Points, in no order, along strands that fork and pass close to each other.
In the rows, 128 means zero.
Two points are linked if the straight distance between their rows is under 182. Some points are linked to none.
Z802: 148 119 109  91 128 141 144 128 101 143 125 107 145 126 159 132 155 121 138 123 156 101 123 113 141  89 129 121 142  86 134 108 148 118 160 113 150 141 127 151 136 140 112 123 125 125 116 134 140 152 133 130 168 152 118  99 173  83 135 100 112  73 138 131 147
Z582: 184  43 138  93 165  74 159 158 195 106 130 145  89 132 134  79 140 154 112 146 140 167 127 118 108 138 146 130 159 101 164 119 150 105 141 142  78 167  37 112 128 124 157 119 129 142 122 162  91 118 128  98  86 166 197 150 123  85 123  88 135  61 189  86  98
Z26: 160 140 139 129 109 139 187  74 100 171  94  72 121 118 107  98 166 159 125 109 158 116 168 151  94 109 149 144 136 114 137 127 138 151 138 165 157 118 112 172 155 101  94 120 137 153  98 176 120 168 109 123 149 140 106  94 159 109 136 107 150 117 142 157 132
Z964: 127 110  65 126 120  78 188 113 103 133 128 113 152 140 119 126  92 107 121 147 158 141 114 134  97 136 189 166  99 124 134 144  89  81 117 179 121 167  95 120 164  76 140 113 126 169 184 134  71 156 121 137 104  98 148 162  99 103 127 139 119 141 108 172 160
Z120: 123 105 149 145 129  79 151 152 162  99 156 167 108 106  99 134 147 140 111 157 121 106 156 125 150 135  80  91 131 117 133 159 150  98  85 129 128 142 122  83 118 128 177 121 109 147 183 133 120 124 128 150 132 159 161 160 143 137 138 114 141 121 147  92 130
Z298:  86 191 148 187  50 155 128  67  78 155 144  95 145 116 157 144 147 148 111 113 123  93 159 109  96  85  97  63  98 105 112 108 121  98 115 125 216 128 126 113  93 103 117 153 104 146 164 109 139 167 126 138 156 159  84  94 171 151 165 154 123 130 126 138 148
Z701: 162  91 134 134 150  83 202 108 139 101 148 145  55  97 102  82 180 155 102 163 153 170 201 147 101 137 112  87 178 113 148 172 160 122 122 115 120 146 127 137 116 130 104  81 131 188 134 185  87 179 131 112 156 150 154 160 161 160  79  94 167 101 144 110 139
Z954: 154 118 147 101 112 203 116  72  87 109 183  68 101 126 139 136 147 174 128 104  85 175 158 131 144  77 110 105 183 157 164 101 169 145 163  79 149 124 150 137  89 157  67 120 165 138  37 133 148 140 134  74 108 144  82 139 104 138  54 136 111 130 147 156 106
Z148:  95 163 110 213 156 114 104 136 126 163 117 153 114 153 124 163  97 109  90 125 148 125 132 131 117 139  58 159 126 184 109 127  82 168 145 105 154  71  89 124  97 113 115 154 163  78 110  88 128 112 133 124 138 109 145  64  94 133 163 157  73 133 127 139 138
Z644: 138 113  91 179 138  66 119  95 123 100 149 124 119 147 148 119 101 132 113 150 146 174 106 137 105 144  88 111  90 144 114 146  67 112 129 108 105 171 115 112  78 108 141 156 124 138 165  99  80 149 169 136 150  97 132 160  86 146  89 172  59 136  98 140 127
Z163: 136 168 146 142 111 110 143 169 173 134 108 163 106  94 141 125 160 127 103 140 162 124 163  96 144 128  86 100 143 108 154 169 164 130 138 119 145  96  95 128 110 103 128 121 145 124 118 120 135 151 106 153 173 132 140  52 221 162 136 100 171  49 103  96 189
Z821:  91 156 105 192 145 106 162  87 105 142 121 134 124 136  92 152 131 129 101 132 141  88 137 148  99 101 108 139  91 143  94 141  98 120 109 129 169 117 107 111 129 126 126 129 132 134 179 117 113 147 137 133 119 127 133 125 120 123 161 147  88 161 143 147 129
Z741: 120 113 100 129 154 110  92 188 137 138 135 144 173 150 156 135  99 102 167 147 138 106  67 130 162 157 114 122 103 105 119 101  93 126 139 120 129 170 135 124 133 138 157 142  91 117 169  97 140 123 140 146 169 108 117 143 110 102 147 128 105 123 122 125 140
Z119: 161 106 103  50 111 152 127 168 121 120 123 116 142 112 187 115 106 116 187 136 157 125 124 147 148 141 218 136 159  88 129 122 165 114 192 137 100 147 172 168 149 161  91 109 133 128 117 190 126 126 132 102 119 150 124 106 157  91  77  73 201 146 140 138 150
Z830: 177  97 214 113 131 178 116  85 119 124 172 103  85 123 128 119 149 154 115 101  36 167 126  94 151 130  88  93 148 113 145 108 174 117  95  98 107 115 154 114 110 133 126 165  97 132  76 140 158 131 153 109  96 160 109 164 116 136 122 129 152 102 112 104  75
Z914: 104 138  82 116 131 151 144 164 164  98 148 123 159 145 133 157  89 116 165 136 153 138  97 153 148 117 178 157 129 177 122 114  72 151 136 120 159 129  80 137 137 122 140 153 165  81 125 120 122 121  93 113  95 102 116 101 113 139 149 127  99 154 153 150 141
Z326:  65 117 127 153 122 102 101 222 217 120 143 192 139 112 161 132 143 131  76 137  88 122 118  94 180 117  86  74 104 151 130 141 126 164 111 114 136 113 116  62  78 128 190 125 118 114 143  74 119 103 115 192 136 149 163 117 178 143 151 169 102 102 136  73 155
Z827:  89 150  95 201 122 122 114 130 171 136 152 152 156 169 164 123 157 107  91 127 121 150 126 112 133 127  92  91 119 161 147 149  54 147 146 128 140 135 106 104  78 103 158 147 126 120 152  71 113 114 117 142 167  85 129 121 146 168 166 215  73  68  89 126 151
Z352: 126 149 139 114 128 132 130 180 146 133 111 134 124 117 137 136 147 135 122 140 151  94 132 106 153 112  95 124 146 101 150 117 144 140 145 106 166 106  94 137 119 114 136 138 129 105 101 111 131 143 105 146 171 147 131  54 200 107 168  75 138  69 119 105 159
Z540: 107 132  83  86 127 145 185 110 126 103 144 109 129 125 101 129 153 114 148 135 141 112 142 184 121  55 201 140 151 163 121 125 104 139 126 136 148 139 149 139 157 156  96  60 147 126 141 140 118 132 120  94  90 140 126 144 123 137 140 117 127 178 178 141 108
Z961: 106 193 187 200  79 182 115  63 103 159 150 101 124 124 108 129 136 189  96  96  65 104 152 101 106  96  78  70  82 112 130  94 144 126  99 106 213 117 129  87  92  96 145 187  89 146 161  89 114 151 103 134 105 158  98 112 156 153 163 171 126 137 108 128 110
Z934: 153 111 143 104 138  88 153 123 112 103 135 147  80  87 117 138 128 141 142 146 144 114 159 160 133 137 113 121 126 107 106 157 163 108 114 111 107 119 166 126 132 152  84  89 131 128 134 185 114 147 168 133 152 144 139 139 137 142  74  80 164 179 136 119 126
Z291: 102 122 143 129 151 133  76 198 148  96 159 139 138 116 155 184 114 153 135 154  85 115  95 138 187  96  49  98 112 136 124  80 137 135 138  40 171 125 128  99  87 158 130 139 126  77 102  93 164 122 156 136 140 156  79 119 122 132 126 107  76 134 143 105 117
Z991: 129 155 157 136 108 162 126  86 157 131 121 107 121 122 113 111 198 139 117  98  95 152 151 103 132 125 104  99 158 134 152 156 126 147 113 149 133 110 134 128 119 106 140 142 130 126  86 107 136 127  98 117 171 114 107 121 157 164 150 143 140  71  93 119 118
Z981: 131  96 107 170 160  84  86 169 161 131 118 151 136 161 123 108 102 130 135 141 137 110  91 124 127 173  73 141 104 145 129 118  86 132 138 139 112 156  96 114 108 108 172 141  99 118 156  84 124 102 130 156 164 103 164 128  91  99 153 148  85 143 129 122 134
Z70:  99 164 156 127  86 195  97  99 131 140 126  98 154 146 146 146 168 128 103  80  81 142 128  87 140  93 102 113 138 143 148 114 112 157 123 123 150  92 128 140 116 120 125 159 137 108  67  73 148 106  96 117 146 118  90 114 153 148 160 166 101  72 102 126 113
Z101: 129 103 124 148 155  92 148 129 148 152  94 126 123 146  74  81 174 124 101 120 137 106 147 114 114 133 117 142 151 131 157 146 113 134 112 184 124 138  96 114 144  97 168  91 108 161 141 105 124 116 104 143 163 126 175 137 124  81 202 129 137  84 135 113 114
Z197: 122 161 149 154  51 162 115  68  82 146 136  84 142 140 158 147 103 136 136  97 121 137 127 101 119 130 111 132 121 132 119 125 101 103 122 138 146  99 116 151 127  93 122 186 138 109 107 119 127 138 117 128 128 108  98  81 148 145 124 147  94 123 123 178 159
Z229: 169  82  85 111 181  78 155 149 168 103 116 155  87 126 118  96 125 138 117 160 187 162 159 124  99 138 100 143 148 151 142 159 133 147 154 122 101 146  76 135 107 116 131  98 168 138 109 137  94 153 116 137 156 115 186 106 124 122  83 112  99 103 129 103 144
Z872: 175 106 136 145 141  74 174 137 152 124 136 163  73 102 121  82 186 138 106 159 167 162 200 119 112 144  79  76 181 101 163 189 183 135 151 114 123 132 106 137  95 128 114  97 132 175 124 155 136 166 124 129 193 149 161 126 192 159  95 113 168  52 122  84 165
Z297: 150 115 100 179 149  81 110 136 147 107 133 131 132 160 134 110  83 127 136 153 136 147  83 149  96 177 103 155  85 162 111 112  55 128 154 133  98 160  87 126 105  97 148 163 121 115 158 103 102 114 136 121 122  85 135 156  53 134 126 167  60 170 111 146 114
Z610: 153  92 123  52 142 124 149 188 102 115 118 161 134 127 182 128 144  88 132 133 132 144 118 130 169 113 187 115 165  30 157 104 191  77 163 115 103 170 185 135 173 168 133 117  93 162 136 194 127 132 150 104  86 172 136 144 126  90 149  77 205  56 163  96 121
Z794: 105 136  55  82 126 113 186 143 109 130 124 133 135 121 110 130 143  79 143 136 176 122 156 175 120  82 182 149 147 132 131 151 128 126 132 138 142 136 187 138 174 145  82  36 150 159 171 141 120 154 127 115 128 128 146 152 129 132 116 123 152 169 148 141 136
Z869: 126  92  91 140 167  68 209 115 138 110 136 141  90 101  95 108 154 138 106 162 165 168 170 141 106 112 118  99 159 111 155 156 127  95 101 120 138 170 101 110 127 100 138  72 135 187 163 135  81 194 136 127 131 140 168 176 146 123 119 106 121  89 144 128 159
Z958: 108 129 110 208 146 100 130 104 160 104 152 150 108 144 124 124 144 139 103 146 118 148 142 131 122 134  65  92 117 170 126 167  84 126 122 111 139 138 102  89  68 117 158 135 136 136 153  99 110 137 133 146 158 118 146 145 124 156 134 185  73 123 113 125 139
Z449: 146 113 154 105 145 150  99 140 114 120 135 119 141 123 142 148  83 148 169 129 113 108  74 125 146 157 142 147 114 135 114  92 138 111 134 111 119 115 103 141 141 145 126 138 114  89  91 136 137 111 149 132 111 141 110 116 117 108 124  89 132 151 135 147 124
Z684: 138 137 147 147  90 154 114  69  86 123 144  85 140 145 167 140  89 164 111  93 109 164  76  91 123 128 113 138  93 139 129  96 103  96  99 115 135 125  73 128 114 107 144 198 122 109 107  90 107 144 144 145  73 116 111 110 125 107 108 159  57 114 140 187 142
Z800: 201  44 172 123 181 114 137 144 176 100 129 120  64 123 124  88 145 184 113 142 121 156 147 117  95 150 100 137 168 117 161 116 172 129 158 126  87 127  45 125 113 136 137 121 146 114  82 151 116 116 125  91 100 163 173 134 100 100 103  90 113  96 179  89  90
Z619: 141 150 156 101 109 171 154  87  71 129 118  67 126 138 107 157 144 161 146 121 115  90 145 146 104  46 112 130 164 127 137  35 174 144 123  85 173 117  91 158 108 115 111 118  98 103  82 136 165 142 127 125  86 192  97  90 153 108 174 113 110 137 174 131 103
Z527: 122 151 176 150 107 105 116 131 157  97 145 157  98  94 107 138 161 139 107 129  91 128 167 113 150 147  84  66 120 123 119 187 159 119  88 130 132  99 150  87  98 132 150 145 116 128 149 134 156 121 128 148 156 144 131 142 158 187 124 135 172 135 108  90 125
Z942: 173 110 170 107 121 186 113  59  82 128 185  78  91 125 137 123 143 167 151 123  55 155 132 125 137 127 101  94 169 114 147  92 159 102 142  90 117 127 178 138  97 131  75 137 110 136  65 151 167 156 162  89 125 144  72 168 109 128  90 121 141 129 119 146  90
Z125: 107 130  55 111 130  96 144 120  77 156 113 120 115 128 141 116 154  80 126 136 176 120 166 167 102  84 139 146 138 128 115 152 119 146 149 127 123 141 212 157 161 175  44  26 134 173 158 137 123 133 161 101 173 116 139 157 110 129 105 141 108 159 139 137 121
Z121:  89 159 117 124  85 135 179  84  95 114 132 103 130  98 112 155 150 132 124 123 151  93 163 150 125  34 138  93 127 121 109 126 153 110  96 108 186 133 144 114 125 138 111 105 141 136 154 139 140 170 132 138 115 178 116 109 187 141 137 121 126 149 173 126 139
Z850: 117 179 168 139  67 159 118 114 173  90 109 136 149 115 124 155 119 145 146 115 112 152 151 118 139 161 147 135 132 152 127 177 115 113 101 154 118  88 128 142 138  83 143 178 152  92 127 126 105 110  77 152 114  79 106  88 157 219 108 119 159 142  99 158 161
Z338: 109 170 163 160  82 163  82 131 157  89 148 142 138 138 152 160 123 151 121 129  87 154 138 108 153 148  99 103 111 149 130 166 111 118 119 113 140  98 123 112 100 107 153 193 151 101 133  94 114 100  91 153 117  93 104 110 146 202 107 171  95 128  85 147 151
Z342: 115 104 104 129 195 115 173 117 149  96 129 119  93 126  87 117 160 144 126 162 115 129 135 192 103  86 146 132 145 152 120 112  83 135 125 110 130 141 137 109 141 137  99  55 146 119 130 132 113 138 142  88 100 131 123 173  87 142 145 127  79 174 163 138  91
Z358: 180 106 198 122 153 170  78 100 139 149 147 111 112 141 116 107  85 146 142 123  55 134  74 102 124 190 110 138 126 134 132  91 137 108 114 130  70 119 126 124 122 115 151 147  75 122  82 111 156 100 153 134  86 123 128 169  79 129 117 149 143 114  99 132  89
Z681: 118 108  76  63 137 121 140 135 138 120 126 144 149 139 133 119 107 101 139 120 168 150 110 132 124 111 219 161 115 157 116 140 114 145 138 151  86 132 133 144 163 149 113 101 163 135 119 139  91 129 113 124 101  93 160 132 118 115  88 124 142 147 120 129 121
Z146:  77 136  74  59  94 126 138 137 126 113 135 157 181 138 136 140 117  64 125 103 156 148 115 124 148  95 218 135 113 131 114 157 119 128 100 156 112 130 183 122 151 154 133 112 158 149 164 126 128 124 103 144  97 106 151 163 136 128 102 158 161 143 120 126 136
Z78: 119 107 127 141 185 125  80 163 160 114 139 144 128 140 131 145 108 136 141 131 108 147 107 146 162 116  69 128 136 170 125  97 113 167 150  84 137 121 113 122  92 144 132 132 162  88  74 102 145 113 138 122 145 129 107 131  71 133 115 128  78 144 133 117 104
Z697: 143  97  90  73 158 132 122 161 103 172 105 119 167 150 154 107 153  84 135 123 171 119 113 114 140 119 171 144 149  80 139 114 156 150 164 133 128 152 161 159 171 169 125 105 121 148 125 138 144 133 126 135 163 140 131 119 137  65 145 115 147  70 121 114 128
Z300: 125 133 118 102  55 180 125  63  73 100 166  82 136 121 152 148 116 121 165 118 107 139 115 139 133  79 152 130 130 160 121  98 122 107 135 128 139 135 142 156 113 134 104 130 143 125 108 140 147 123 135  90  99 143  98 126 138 146  74 136 103 173 176 166 135
Z960: 113 190 149 158  85 125  94 116  79 164 110 119 155 117 129 142 112 120 145 126 130  66 139 123 124 166 115 114  86  79  86 141 140 105 131 156 166 112 172 128 143 121 115 154  94 132 184 151 177 105 146 148 169 121  83 127 131 125 147 128 161 184 104 149 145
Z933: 104 119 151  63 142 139 125 188 104 140  91 147 171 115 137 126 138  87 130 102 149 104 100 122 152 129 208 147 126 107 122 123 190 152  97 123 105 132 180 121 163 190 142 131 111 136 125 159 153 117 138 159  75 164 133 113 157  88 166  86 211 112 146  83  94
Z137: 131 160 211 152  89 148 139 136 182  93 162 143  94  92  88 145 153 183 107 138  59 118 177 120 157 144  91  79 121 127 145 153 168 125  75 128 157  91 123  81 109 105 178 173  96 129 153 142 142 101  88 124  98 168 117 127 167 196 158 118 168 158 131  96  95
Z81: 111 100  64 109 156  67 200 158 131 115 118 147 153 127 104 156 112 107 117 152 162 147 107 157 125  92 156 143 116  90 167 133 115  78  99 136 132 178 113  90 166 103 158  76 137 156 200 117  88 181 137 134  82 127 156 173 106  91 122 141 123 122 138 148 154
Z959: 128 135 117  75 112 123 135 138 100  95 144 136 106  90 152 148 123 128 177 142 139 109 155 163 144  95 132 116 144 108 105 140 158  91 133  99 121 138 207 135 127 172  66  78 141 113 139 166 151 137 178 109 135 153 116 124 161 140  69  87 152 184 174 133 138
Z561: 106 114  73 130 174  97 151  96  94 164  99 131 109 144 115 104 166  99  83 115 165 125 146 143  81  82 146 157 118 150 103 133 116 180 133 134 122 128 153 155 153 166  74  65 155 159 124 125 113 138 144 108 140 112 158 155  98 102 121 150  86 129 136 126  98
Z889: 155 116 105 123 179 132 138 104 111 176  88 112 107 142  96  80 159 112  94 123 139 115 133 133  65 133 167 189 128 155 115 108 116 196 151 157 104 108 119 165 176 146  82  84 142 150  83 140 126 120 116  99 119 100 143 150  79 100 146 137 109 144 123 132  87
Z814: 104 143 116 101  97 163 114 127 103  95 156 127 144 108 133 164 104 118 181 132 130  96 123 155 138 101 159 140 121 149  94 122 137 117 130 111 141 118 174 137 128 163  98 112 149  96 136 152 161 116 142 116 106 144 109 127 139 151  95 111 143 213 163 138 126
Z631: 150 105 134 105 117  92 147 178 121 102 142 150 130 114 142 131 111 110 153 167 130 124 129 136 159 175 130  96 152  34 151 133 144  33 139 149 109 169 141 118 134  96 155 133  76 159 180 177 121 119 147 124 161 155 134 171 125 113 134  82 194 104 111 126 161
Z776: 107 145 130 171 160 141  84 121 110 197 124 142 148 166 114 135 102  97 116 112 104 102 100 121 107 154  94 172 100 150  89  81  91 191 132 128 123 100 132 152 141 145 119 133 105 126 105  87 182 105 139 118 124 101 134 148  78 104 177 168  98 133 113 128 108
Z98: 138 120 132 169 120  97 114 112 141 193  58 117 132 151  70  82 154 114 109 102 128 117 133 101  95 182 115 178 125 136 146 151 117 155 112 204  94 130 117 139 168  96 158 114  91 155 126  98 131  91 117 144 164  95 160 132 109 101 185 140 147 108 104 124 108
Z538: 171 110 151  84 140 177 126  96 120 124 136  94 126 128 130 120 126 161 154 118 107 132 110 133 119 130 176 146 155 134 142 103 142 137 156 139 105 116 112 160 145 139 113 124 128 107  59 152 129 114 127  94 103 136 100 122 113 120 116 108 149 117 134 143 110
Z767: 166  94 122  41 145 152 140 161 114 108 138 124 132 118 186 118 142 125 139 137 140 132 126 147 146  81 196 131 161  69 152 106 181 110 183 102  94 169 185 157 157 198 106  97 114 135 121 187 125 137 141  89  90 172 132 122 151  98 101  86 177 102 183 107 110
Z433:  93 117 104  86 141 137 112 187 104 174  90 133 181 137 138 122 122  56 163 113 163  98 102 124 141 161 195 152 128 107 107 124 149 167 117 146 128 141 175 142 181 178 126 107 110 144 144 136 166 118 141 146 137 134 130 126 121  77 165 100 176 135 117 104 118
Z411: 127 158 112 136 121  67 169 140 133 131 124 181 105  91 138 124 152 106 108 145 184 145 171 108 132 129 102  74 156  86 157 186 174 104 139 125 142 111 120 120 108 101 120  91 138 164 148 144 138 176 143 155 181 136 143 114 197 163 103 125 179  73  84 107 199
Z545: 133 156 194 181 122 170  93  96 116 150 157 117 112 147  99 126 123 171  96 106  42  97 124  98 141 135  54 103  98 118 137 101 138 114 102 106 161 119 131  79  92 116 163 171  81 130 149  87 146 118 127 135  99 145 116 147 131 128 147 177 104 137 106 135 105
Z23:  88 160 108 162  91 117 171  80  75 164 123  98 151 107 127 148 145 130 105 116 161  95 159 128 110  64 115  85 117  91 128 125 123  88 101 129 202 146 123 124 128 113 119 112 117 160 179 116 117 182 143 148 150 158 104 109 174 113 163 128 122 100 141 133 163
Z733: 136  99 144  74 142 160  70 157 170 111 115 154 138 128 148 114 118 128 159 123 117 170 119 117 144 160 167 127 155 145 133 144 149 175 146 137  62 139 165 156 127 171 135 147 156 110  64 132 124  85 101 107 151  91 117 133 111 152  85 118 172 115  82  90 106
Z90: 122 101 133  99 153 130  86 173 182  93 140 166 134 130 147 134 117 120 160 137 119 160 118 127 168 143 113 104 134 155 127 137 120 149 131 108 103 141 140 125 100 144 152 139 148 100  90 115 130 106 110 136 169 117 128 140 115 157  99 122 119 120 104  93 121
Z649: 147 115  90  63  85 137 118 133 105 123 134 107 151 127 178 112  85  93 195 137 144 139 113 142 143 173 228 131 143 103 112 127 128 101 173 176  86 147 174 165 163 128 103 107 109 142 134 166 134 104 133 102 136 117 104 147 126 112  90 104 184 171 101 150 153
Z875:  90 176 157 139  94 139  83 164  99 125 118 150 161 119 147 157 103 139 131 131 121  58 107 111 152 146 126 109  70 104  94 129 147 107 120 125 160 115 164  99 129 147 147 176 107 116 209 120 148 100 126 162 124 121 116 124 154 128 140 137 139 171 109 134 148
Z266: 110 112  98 135 148  65 173 142 150 119 137 170 130 115 111 142 130 113  94 147 157 138 138 118 137 109 106 104 123 104 153 156 127  88  95 125 138 151  94  83 122 103 175 102 139 165 181 111  94 171 130 158 122 136 174 148 150 112 131 135 121  90 129 112 168
Z709: 157  94 150 132 213 134 111 151 145 165  71 125 102 130  76  78 137 133 121 129 129  92 119 133  82 165 149 187 154 160 129  94 145 187 147 144 101 111  95 137 162 137 126  87 124 122  86 135 156 115 119 118 114 127 159 124  78  84 173 110 131 147 148 104  81
Z520:  86 155 100 121 130 138 163 182 181  76 139 151 157 128 119 166 101 140 133 134 149 111 112 152 164  91 173 144  95 157 122 119  89 142 104 110 171 132  85  93 128 121 172 157 159  93 178 115 104 121  90 155  51 131 135 108 149 128 146 134  95 164 152 136 144
Z388: 104 158 114 198 120 133  79 167 131 139 135 131 138 171 141 160  69 117 140 139 139 131 110 128 123 193  80 172 127 164 121 123  58 157 153 118 136 113  96 147 123  97 138 186 144  70 135  98 116  95 106 124 136  71 124  70  94 154 153 147  83 144 113 168 154
Z759: 156 107 120  99 134 135 170  88 125 122 141  98 115 121 122  99 152 147 139 132 129 146 140 140 121 126 173 129 155 116 140 136 118 113 137 165 110 147 113 142 144 113 123 120 125 150 100 163  93 150 118 106 142 124 123 140 137 117 126 107 145 103 122 149 125
Z158: 110 130  77 170 180  97 127 130 141 123 121 145 106 158 140 134 120 106  89 125 172 169 117 150 113 110  91 149 138 187 109 128  68 172 150 106 131 111  75 137  87 111 109 138 197  93 109  97 117 132 136 110 127 111 131  91  76 125 133 157  33 118 141 144 121
Z971: 116 125  75 146 128  97 140 126 125 127 140 139 150 165 124 130  93  96 122 145 146 131 104 143 101 158 166 164  82 148  94 137  68 126 136 163 107 150 114 132 154 122 133 140 124 141 175 128  99 112 124 126 121  75 138 170  74 136 133 164 103 169 106 148 132
Z656:  85 157 132 176 108 158  94 126 154 145 136 124 150 161 165 137 153 128  70  95  86 148 105  87 147 104  84 108 113 155 146 111  71 157 121 122 153 103  91 114  92 110 151 162 134  97  95  44 113 103 106 142 133 107 119  96 151 136 166 195  53  70 111 130 134
Z202: 137 123 205 114 114 182  56 151 179 128  88 134 138 115 110 136 116 135 161 102  76 148 101 101 146 182 149 151 165 153 151 120 163 170 117 128  62 112 158 144 141 143 138 162 133  95  62 119 138  77 103 108 110  96 107 129 101 159 105 108 195 129  93  99 113
Z475: 140 164 161 134  98 102 163  90  99 185  80 105 130  98 105 116 153 149  96  91 163 119 155 133 117 103 131 125  98  99 130 158 154 134  96 157 160 100 120 138 145 106 112 140 139 147 127 156 122 162 129 165 148 150 118  69 183 108 142 101 174 106 132 123 142
Z273: 127 122 177  79 125 120  96 176 134 123  92 154 133 107 136 120 131 106 135 108 123 130 115  99 162 161 159 131 123  96 123 148 180 143 101 136  86 123 174 125 145 164 140 158 124 119 116 158 147 100 129 150 141 137 136 119 156 113 137  91 209 118 115  86 112
Z66: 151 109 106 144 132 113 118  88 116  96 150 101 124 132 163 130  96 150 124 120 132 181  77 127 122 118 107 131  94 148 115 111  93 102 115 101 108 137  90 127 103 121 124 163 145 108 114 112 100 150 166 119 103 108 113 133  84 114  71 148  54 130 137 167 122
Z799: 139 148 154 179 139 142  84 122 139 211  80 127 131 149  64  99 115 104 125 108  98  92 111 117 100 192 102 191 122 146 119 106 114 186 115 161 105 100 134 153 167 111 143 128  85 140 107  97 168  88 125 128 140  94 140 132  94 112 183 144 146 135 112 124  98
Z360:  89 154 158 141  90 155  69 153 126  96 149 157 152 136 163 169 106 141 117 126  86 110  97 106 165 121 113  95  67 141 102 122 129 123 123  89 147 105 154  96 102 161 143 193 141 101 166 100 135 100 118 157 103 118 107 134 142 153 110 172  91 152 107 132 137
Z514: 126 110 102 120 134  87 105 183  97 144 115 145 159 132 155 136  90  86 156 148 153 106 105 114 157 172 118 126 118  51 136 127 136  68 137 143 124 164 154 125 147 113 151 122  87 149 187 132 133 124 156 159 184 135 130 147 123  81 140 107 148 110  86 126 168
Z182: 121 167 121 168  98 144 124 117 110 151 121 117 135 137 123 160  86 121 152 131 149 103 133 134 119 162 109 171 124 152 105 127  89 136 145 138 154  85 108 162 144  95 106 155 140  98 115 132 135 128 112 126 150  90 110  66 122 144 154 118 120 166 121 166 154
Z477: 152 114 132  77 141  96 122 168 136 108 119 163 113  97 141 117 127 128 141 133 161 143 160 125 140 156 138 124 137  91 124 166 179 133 139 118  93 124 169 146 126 167 104 121 146 127 116 180 123 130 140 131 164 134 149 119 145 133  66  87 187 131 111  93 129
Z777: 103 144 121 173 167 126 168 102 152  98 141 137 109 129  71 145 137 149 120 158 110 101 145 178 104 101 135 136 109 162 101 131  94 127 116 116 153 127 116  88 122 130 133 122 142 126 167 133 108 134 121 108  84 136 127 168  93 150 147 146  87 200 142 145 107
Z988: 131 167 150 143  91  99 128 112  84 187  79 111 143 107 106 123 125 118 123 104 157  98 136 125 132 152 129 140  88  78 113 161 153 109 101 177 140 101 145 129 160 112 120 130 105 142 156 156 144 121 149 173 170 137 108 107 150 106 146 110 184 145 115 133 142
Z403: 202  55 160 120 215 119 108 141 155 139  89 107  87 129 112  68 137 161 117 155 122 126 126 126  66 169 149 166 162 127 147 104 163 150 184 139  69 132  89 150 139 148 122  82 126 117  72 161 127 110 117 101 105 144 152 136  70  97 130 104 139 127 151  96  76
Z783: 142 155 177 141  91 156 105 101 175 142  79 118 135 113  80 129 136 141 140  93  89 156 124 112 129 172 145 166 134 152 141 152 132 147 106 166  74  98 147 150 158 103 137 155 133 105 104 120 114  94  96 130 114  86 118 125 124 176 110 121 178 137  94 121 129
Z502: 110 136 118 164 154 104 170 116 113 161  99 120 138 135  66 112 138 125 102 132 149  77 143 136 102 130 139 163 113 127 128 137 100 121  98 182 163 126  84 117 163  93 155 106 102 153 170 126 117 129 121 145 128 125 147 125 115  90 195 119 132 139 132 140 122
Z492: 193  81 195 131 129 144 105  68 107 146 141 100  81 137 124  83 142 155 131 110  61 166 111  92 116 176  95 112 143 109 144 124 164 108 110 135  62 138 149 122 115 121 135 154  79 151  84 127 137 133 169 118 128 127 138 183  93 124 107 139 150 100  91 116  81
Z541: 106 126  72  99 133 128 130 151 149 113 128 150 135 151 135 134  86  94 141 125 176 167 121 138 120 131 179 172 134 198 110 150  89 179 143 124 107 120 113 160 138 135 110 132 195  94  97 126  95 119  92 115 112  78 151  96 103 150 106 135 108 153 122 139 133
Z9:  66 177 107 130  56 148 141  99  79 129 126 119 177 123 130 162 139  86 120 108 148  86 134 131 127  52 159 125  93 136  91 126 128 125 108 133 174 117 161 122 132 151 120 123 140 129 178 122 162 126 121 137 105 149 126 121 166 143 136 159 121 161 168 120 129
Z707: 147 118 136  78 107 129 122 135 123  98 153 124 136 120 163 133 107 129 184 150 115 126 116 132 152 165 169 104 136  69 123 128 130  59 145 154  97 155 152 139 132 122 128 143  92 131 144 169 131 112 147 121 152 137 102 158 133 124 106  86 178 138 106 146 150
Z79:  69 157  72 113  99 125 156 148 124 113 142 154 181 130 129 171 124  85 128 131 153 108 122 148 143  72 170 121  99 129 108 146 119 105 109 122 154 146 180  94 149 155 132 110 157 134 206 117 128 137 122 145 103 132 139 154 142 140 123 170 121 152 147 129 146
Z281: 164 152 219 137 113 201  76 111 121 138 158 102 127 136 118 137  82 168 136 110  34 107 100  96 144 171  99 132 115 112 139  84 154  89 108 109 127 104 138 108 111 109 142 185  68 112 117 114 168 102 134 137  78 130  98 145 118 147 121 148 146 134 102 152 111
Z277: 145  97  94 146 197 101 134 136 178  92 102 141  84 138 110  98 139 141 108 136 158 167 143 144 100 124  99 152 149 182 133 137  98 159 144 132 110 124  55 117  96  99 134 110 190 117  93 113 113 133 115 117 128 115 157 114  78 125 118 132  52 127 145 119 115
Z14: 133 135 114 126  73 187 147  61  75  97 167  64  99 116 160 136 135 161 150 117 126 167 162 141 129  83 125 110 169 175 143 113 133 127 162 112 161 133 129 163  88 117  74 128 170 143  62 148 123 158 120  88 122 140  83 108 143 149  55 122 100 149 175 180 144
Z228: 145 121 144 123 176 158  62 134 106 176 132 131 156 145 146 141  79 116 155 126 106  99  54 135 114 181 120 158  97 148  99  55 131 149 126 105 114 129 124 153 144 153 136 134  82 110  90 100 178 105 167 132  94 124 118 148  76 101 146 133 101 132 143 148 103

A fork is a point with three links, a tip a point with one. Leave the first point through the second and follow the links. Name the first fork or tip that comes.
Z538 / Z759 | Z291
Z273 / Z477 | Z520
Z26 / Z759 | Z582
Z229 / Z277 | Z644
Z830 / Z942 | Z266

A fork is a point with three links. Follow the links from the first point to the second and name the forks in between, in order.
Z610 / Z527 | Z297, Z266
Z707 / Z70 | Z297, Z644
Z827 / Z158 | Z644
Z66 / Z300 | Z644, Z297, Z266
Z684 / Z119 | Z644, Z297

Follow the links from the first point to the second, and from the first to the third. Name the last point that the two ways share.
Z767 / Z814 / Z958 | Z297
Z707 / Z527 / Z433 | Z266
Z352 / Z148 / Z137 | Z266
Z954 / Z158 / Z741 | Z297
Z697 / Z656 / Z388 | Z644
Z163 / Z229 / Z70 | Z644
